Each scene shows the same named points in several views. A view is turned or mirrored, shifted and resized as a whole, has a little noise and may leave points out.
In the rows, 128 means zero.

Scene 1
View 1
<118>: [172 118 120 139 121 119 169 152 138 105 107 141 123 151 125  78 125 145
 129  67 174 106  75]
<30>: [169 131 121 138 118 104 162 139 151 119 101 148 132 139 108  70 120 151
 126  74 167 114  74]
<129>: [157 123 130 156 142  92 169 135 132 137  94 146 115  89  97 123 121 127
  78  85 164  67 100]
<309>: [161 112 115 126 121 127 142 137 144 126 110 135 125 159 137 107 114 115
 141  90 142 134 101]
<159>: [192 112 114 168 139 129 184 129 112 119  78 139 125 152 133  77 117 139
 127  66 167  61 105]
<14>: [159 103 120 141 130 121 159 145 136 123 121 139 114 148 135 114 125 104
 127  88 150 107  92]
<299>: [167 107 112 132 131 142 150 147 123 119  96 125 118 152 149 129 116 120
 127  88 146 113 122]
<198>: [137 131 136 130 104 121 111 115 134 147 110 120 111 115 157 151 127 101
 113 118 158 125 110]
<182>: [139 142 140 130 100 118 110 111 132 146  99 119 112 103 154 145 127 118
 106 115 170 119 109]
<327>: [171 110 107 138 120 125 158 144 149 125 116 147 133 179 142  81 127 113
 162  95 135 138  90]
<258>: [152 102 121 129 128 122 142 127 144 131 122 136 116 156 130 114 106  96
 135  85 142 123  94]
<229>: [162  99 112 127 136 122 161 153 146 116 118 142 120 159 121 106 112 113
 132  78 141 124  92]
<266>: [151 112 123 134 114 131 138 142 132 126 118 128 113 146 160 133 134 101
 131 106 151 124 103]
<308>: [150  92 114 109 136 112 159 165 165 107 139 148 119 161  99 102 103 113
 130  65 139 145  72]
<230>: [163 132 124 129 117 109 142 118 150 132  94 140 132 137 113  83 104 142
 127  78 159 122  90]
<322>: [149  96 122 106 125 130 142 149 147 102 132 129 112 165 125 110  98 116
 131  61 158 140  79]
<248>: [145 131 138 142 102 130 116 107 120 143 103 115 108 121 173 143 131 104
 117 114 171 106 111]
<16>: [149 110 137 170 130 106 136  74 126 173 111 137 109 127 143 125 114  58
 122 112 142  71 109]
<196>: [163 104 118 146 150 106 170 137 135 133 100 145 118 123 100 119 106 113
 101  78 143  84 107]
<170>: [156 125 133 159 125 108 144 105 125 151  95 135 115 112 134 122 122 106
 107 101 160  78 108]
<268>: [166 123 119 150 121 108 167 152 142 125 108 149 125 134 128  97 142 128
 125  98 156 108  86]
<235>: [171  96 112 152 148 114 173 133 135 133 108 149 121 154 116  99 111  99
 129  80 135  90 101]
<189>: [156 128 123 134 114 117 139 132 141 134 104 135 123 132 138 115 127 122
 125 102 153 124 101]
View 2
<189>: [118 164 110 133 102 137 106 101 131 116 141 117 151 106 135 131 140 142
 147 160 157 122 133]
<322>: [149 199  78 120  95 111  95 111 123 100 130 152 160 144 128  99  98  75
 162 135 134 117 141]
<118>: [144 183 117 107 106 118  80  86 131 108 102 120 180  88 169 101 130  71
 164 187 157 117 122]
<170>: [114 169 137 137  92 154 155 105 111 134 118 124 130  61 125 147 160 147
 133 183 141 129 100]
<198>: [113 158 104 137 100 135 123 112 118 123 159 135 119  97  96 166 145 189
 124 136 133 113 144]
<235>: [131 190 129 133  75 135 160 118 123 125 101 125 152 119 143  85 147  91
 173 189 165 148 107]
<159>: [107 191 131 119  66 111 136 101 126 122  69 120 179  43 179  89 151  77
 147 224 174 126 105]
<299>: [ 99 181  97 138  78  96 134 127 131 125 128 140 162  96 136  92 135 129
 150 164 162 111 152]
<309>: [119 178  94 129  81 122 106 110 135 103 132 123 156 139 136 107 127 118
 152 155 169 133 142]
<258>: [134 187 100 128  78 131 128 116 122 107 127 135 138 143 119 113 127 111
 155 153 152 140 128]
<308>: [165 195  95 130 117 137 102 108 128 108 138 136 167 174 138  79 103  59
 194 138 143 132 125]
<14>: [143 180 119 119  94 116 130 112 124 121 118 135 147 115 129 104 144 111
 169 171 152 128 135]
<248>: [108 161 108 122  83 116 124 111 116 119 137 138 120  68 101 170 154 188
 112 156 137 111 149]
<268>: [142 163 137 118 116 133 104  92 134 123 122 108 162 100 154 111 157 115
 175 187 165 125 126]
<16>: [122 177 141 131  51 161 193 121 102 124 105 128  90  99  91 162 173 164
 126 184 145 166  95]
<266>: [129 168 105 119  90 102 117 117 128 116 138 137 136 118 112 124 149 154
 152 154 154 118 163]
<196>: [124 186 132 154 107 156 168 115 115 145 120 132 158  87 145  91 139  95
 170 177 140 126  90]
<327>: [132 176 105 111  71 114  92 104 147  91 117 104 159 162 149  96 140 106
 168 176 195 151 150]
<229>: [138 188 105 129  94 122 121 113 130 115 125 131 163 139 142  84 126  88
 177 162 159 131 132]
<230>: [114 178 102 137  96 164  89  86 129 103 127 105 169 102 161 130 116  97
 135 165 158 133  98]
View 3
<30>: [139 151 147 136 122 130 145 148 175  90 179 103 145 168 124 173 174 118
 130 138 110 213 139]
<118>: [132 141 166 149 104 140 151 136 159 101 187 107 135 172 126 164 172 117
 145 136  96 214 122]
<170>: [152 129 110 121 112 138  91 139 157 106 171  99 111 178 113 117 144 116
 106 141 122 139  98]
<14>: [119 139 151 145 115 145 134 128 125  98 166 107 113 154 127 140 145 125
 139 151 103 168 102]
<235>: [121 127 168 128 121 149 123 144 128  75 159  99 128 172 119 143 160 127
 147 175 128 162  94]
<230>: [147 156 119 129 132 139 136 144 171  99 154 117 139 167 127 174 170 123
 127 135 125 193 127]
<229>: [111 145 156 146 122 148 149 125 125  85 152 113 125 147 135 160 157 136
 149 159 112 184 104]
<248>: [153 150  82 136 107 146 110 122 136 149 164 129  79 163 124 118 128 107
 108 116  98 130  96]
<189>: [135 158 109 132 120 135 135 128 144 108 164 120 106 152 129 148 149 120
 118 143 105 165 118]
<309>: [123 161 131 138 129 148 153 130 124 107 146 131 112 151 134 165 155 123
 143 152 111 171 110]
<182>: [154 157  59 135 112 135 108 114 156 136 160 124  90 149 129 125 131 120
  92 111 103 143 109]
<299>: [126 144 126 133  93 156 143 108 124 109 161 138  97 167 134 147 167 125
 142 162 107 161  83]
<198>: [142 158  70 138 120 139 114 114 135 132 151 125  85 140 132 125 122 123
 100 121 103 133 103]
<196>: [125 117 140 129 105 141 104 121 155  63 163  90 134 166 123 133 163 146
 123 166 134 170  90]
<129>: [140 108 121 126  90 123  84 119 185  64 190  73 135 170 116 114 160 142
  94 149 126 174 102]
<159>: [150 116 177 119  84 155 124 149 160  98 195 110 130 219 111 146 194 102
 151 165 117 183  91]
<258>: [120 149 138 145 136 153 134 132 120 103 136 116 118 148 131 153 139 132
 144 143 119 161 100]
View 4
<118>: [187 163 163 122 164 144 134 144 111  81 133 106 139 136 158 109 164 165
 142 137 152 182  97]
<229>: [163 174 160 145 144 145 156 116 120 113 148 125 130 129 166 114 158 145
 132 120 143 164 101]
<159>: [201 138 141  99 177 120 117 150 134 119 129 103 153 107 201 117 154 170
 131 148 177 178  98]
<230>: [188 157 189 131 144 141 109 135 120 109 140  97  94 126 155 103 143 149
 153 130 145 174 110]
<322>: [159 196 169 166 141 146 155 115 115 103 151 136 125 167 153 107 150 142
 143 144 138 167 101]
<170>: [160 135 147 100 155 147 117 128 159 134 116 100 103 101 154  97 102 135
 144 148 168 139 106]
<189>: [165 158 156 133 150 153 116 120 141 110 127 116 105 119 140  92 135 124
 150 118 147 157 105]
<266>: [143 169 127 150 156 155 128 112 151 112 122 137 124 128 138  92 134 116
 148 120 150 154 106]
<248>: [148 154 124 135 163 152  92 120 175 123 104 127 104 127 129  76  98 107
 163 147 163 144 111]
<16>: [114 134 127 125 144 145 126 123 169 171 112  98  89  87 163 115  83 144
 145 150 179 134 131]
<299>: [176 167 136 140 160 136 123 111 151 125 138 143 138 127 172  95 145 116
 136 125 151 157  94]
<14>: [151 164 142 134 153 150 150 121 133 113 132 122 132 123 156 109 142 142
 135 130 153 157 102]
<327>: [152 169 143 171 151 142 130 124 118 109 138 119 124 115 160 117 178 151
 145  91 146 189 120]
<129>: [188 130 176  57 150 157 150 130 141 116 128  90 114 100 157 100 107 142
 126 153 157 125  80]
<198>: [143 160 143 139 147 161 106 108 168 123 115 128  89 126 120  76  98  98
 159 134 149 135 108]
<182>: [160 153 151 125 152 161  92 117 167 115 111 119  85 129 116  69  94  99
 165 142 151 136 105]
<308>: [156 190 185 155 129 155 183 111  98 100 162 123 121 148 153 119 163 151
 131 121 127 163  98]
<30>: [193 154 186 117 152 147 126 145 106  86 136  90 112 124 152 109 160 166
 147 126 147 182 103]
<309>: [161 172 155 159 147 143 126 116 131 117 141 127 115 128 157 104 152 133
 146 113 143 169 110]
<268>: [168 148 152 112 157 160 138 133 125  90 123 103 124 106 141 103 153 146
 140 110 149 164  99]
<196>: [177 148 171  95 143 145 159 120 134 133 145 107 121 107 178 113 126 144
 121 141 154 137  90]
<258>: [144 173 154 156 140 145 144 114 132 129 141 124 111 130 159 111 136 140
 142 130 148 159 113]

In a view up to two points have been moved. Name them for each view, in the order of its rows, or write none.
view 1 | none
view 2 | none
view 3 | none
view 4 | <268>
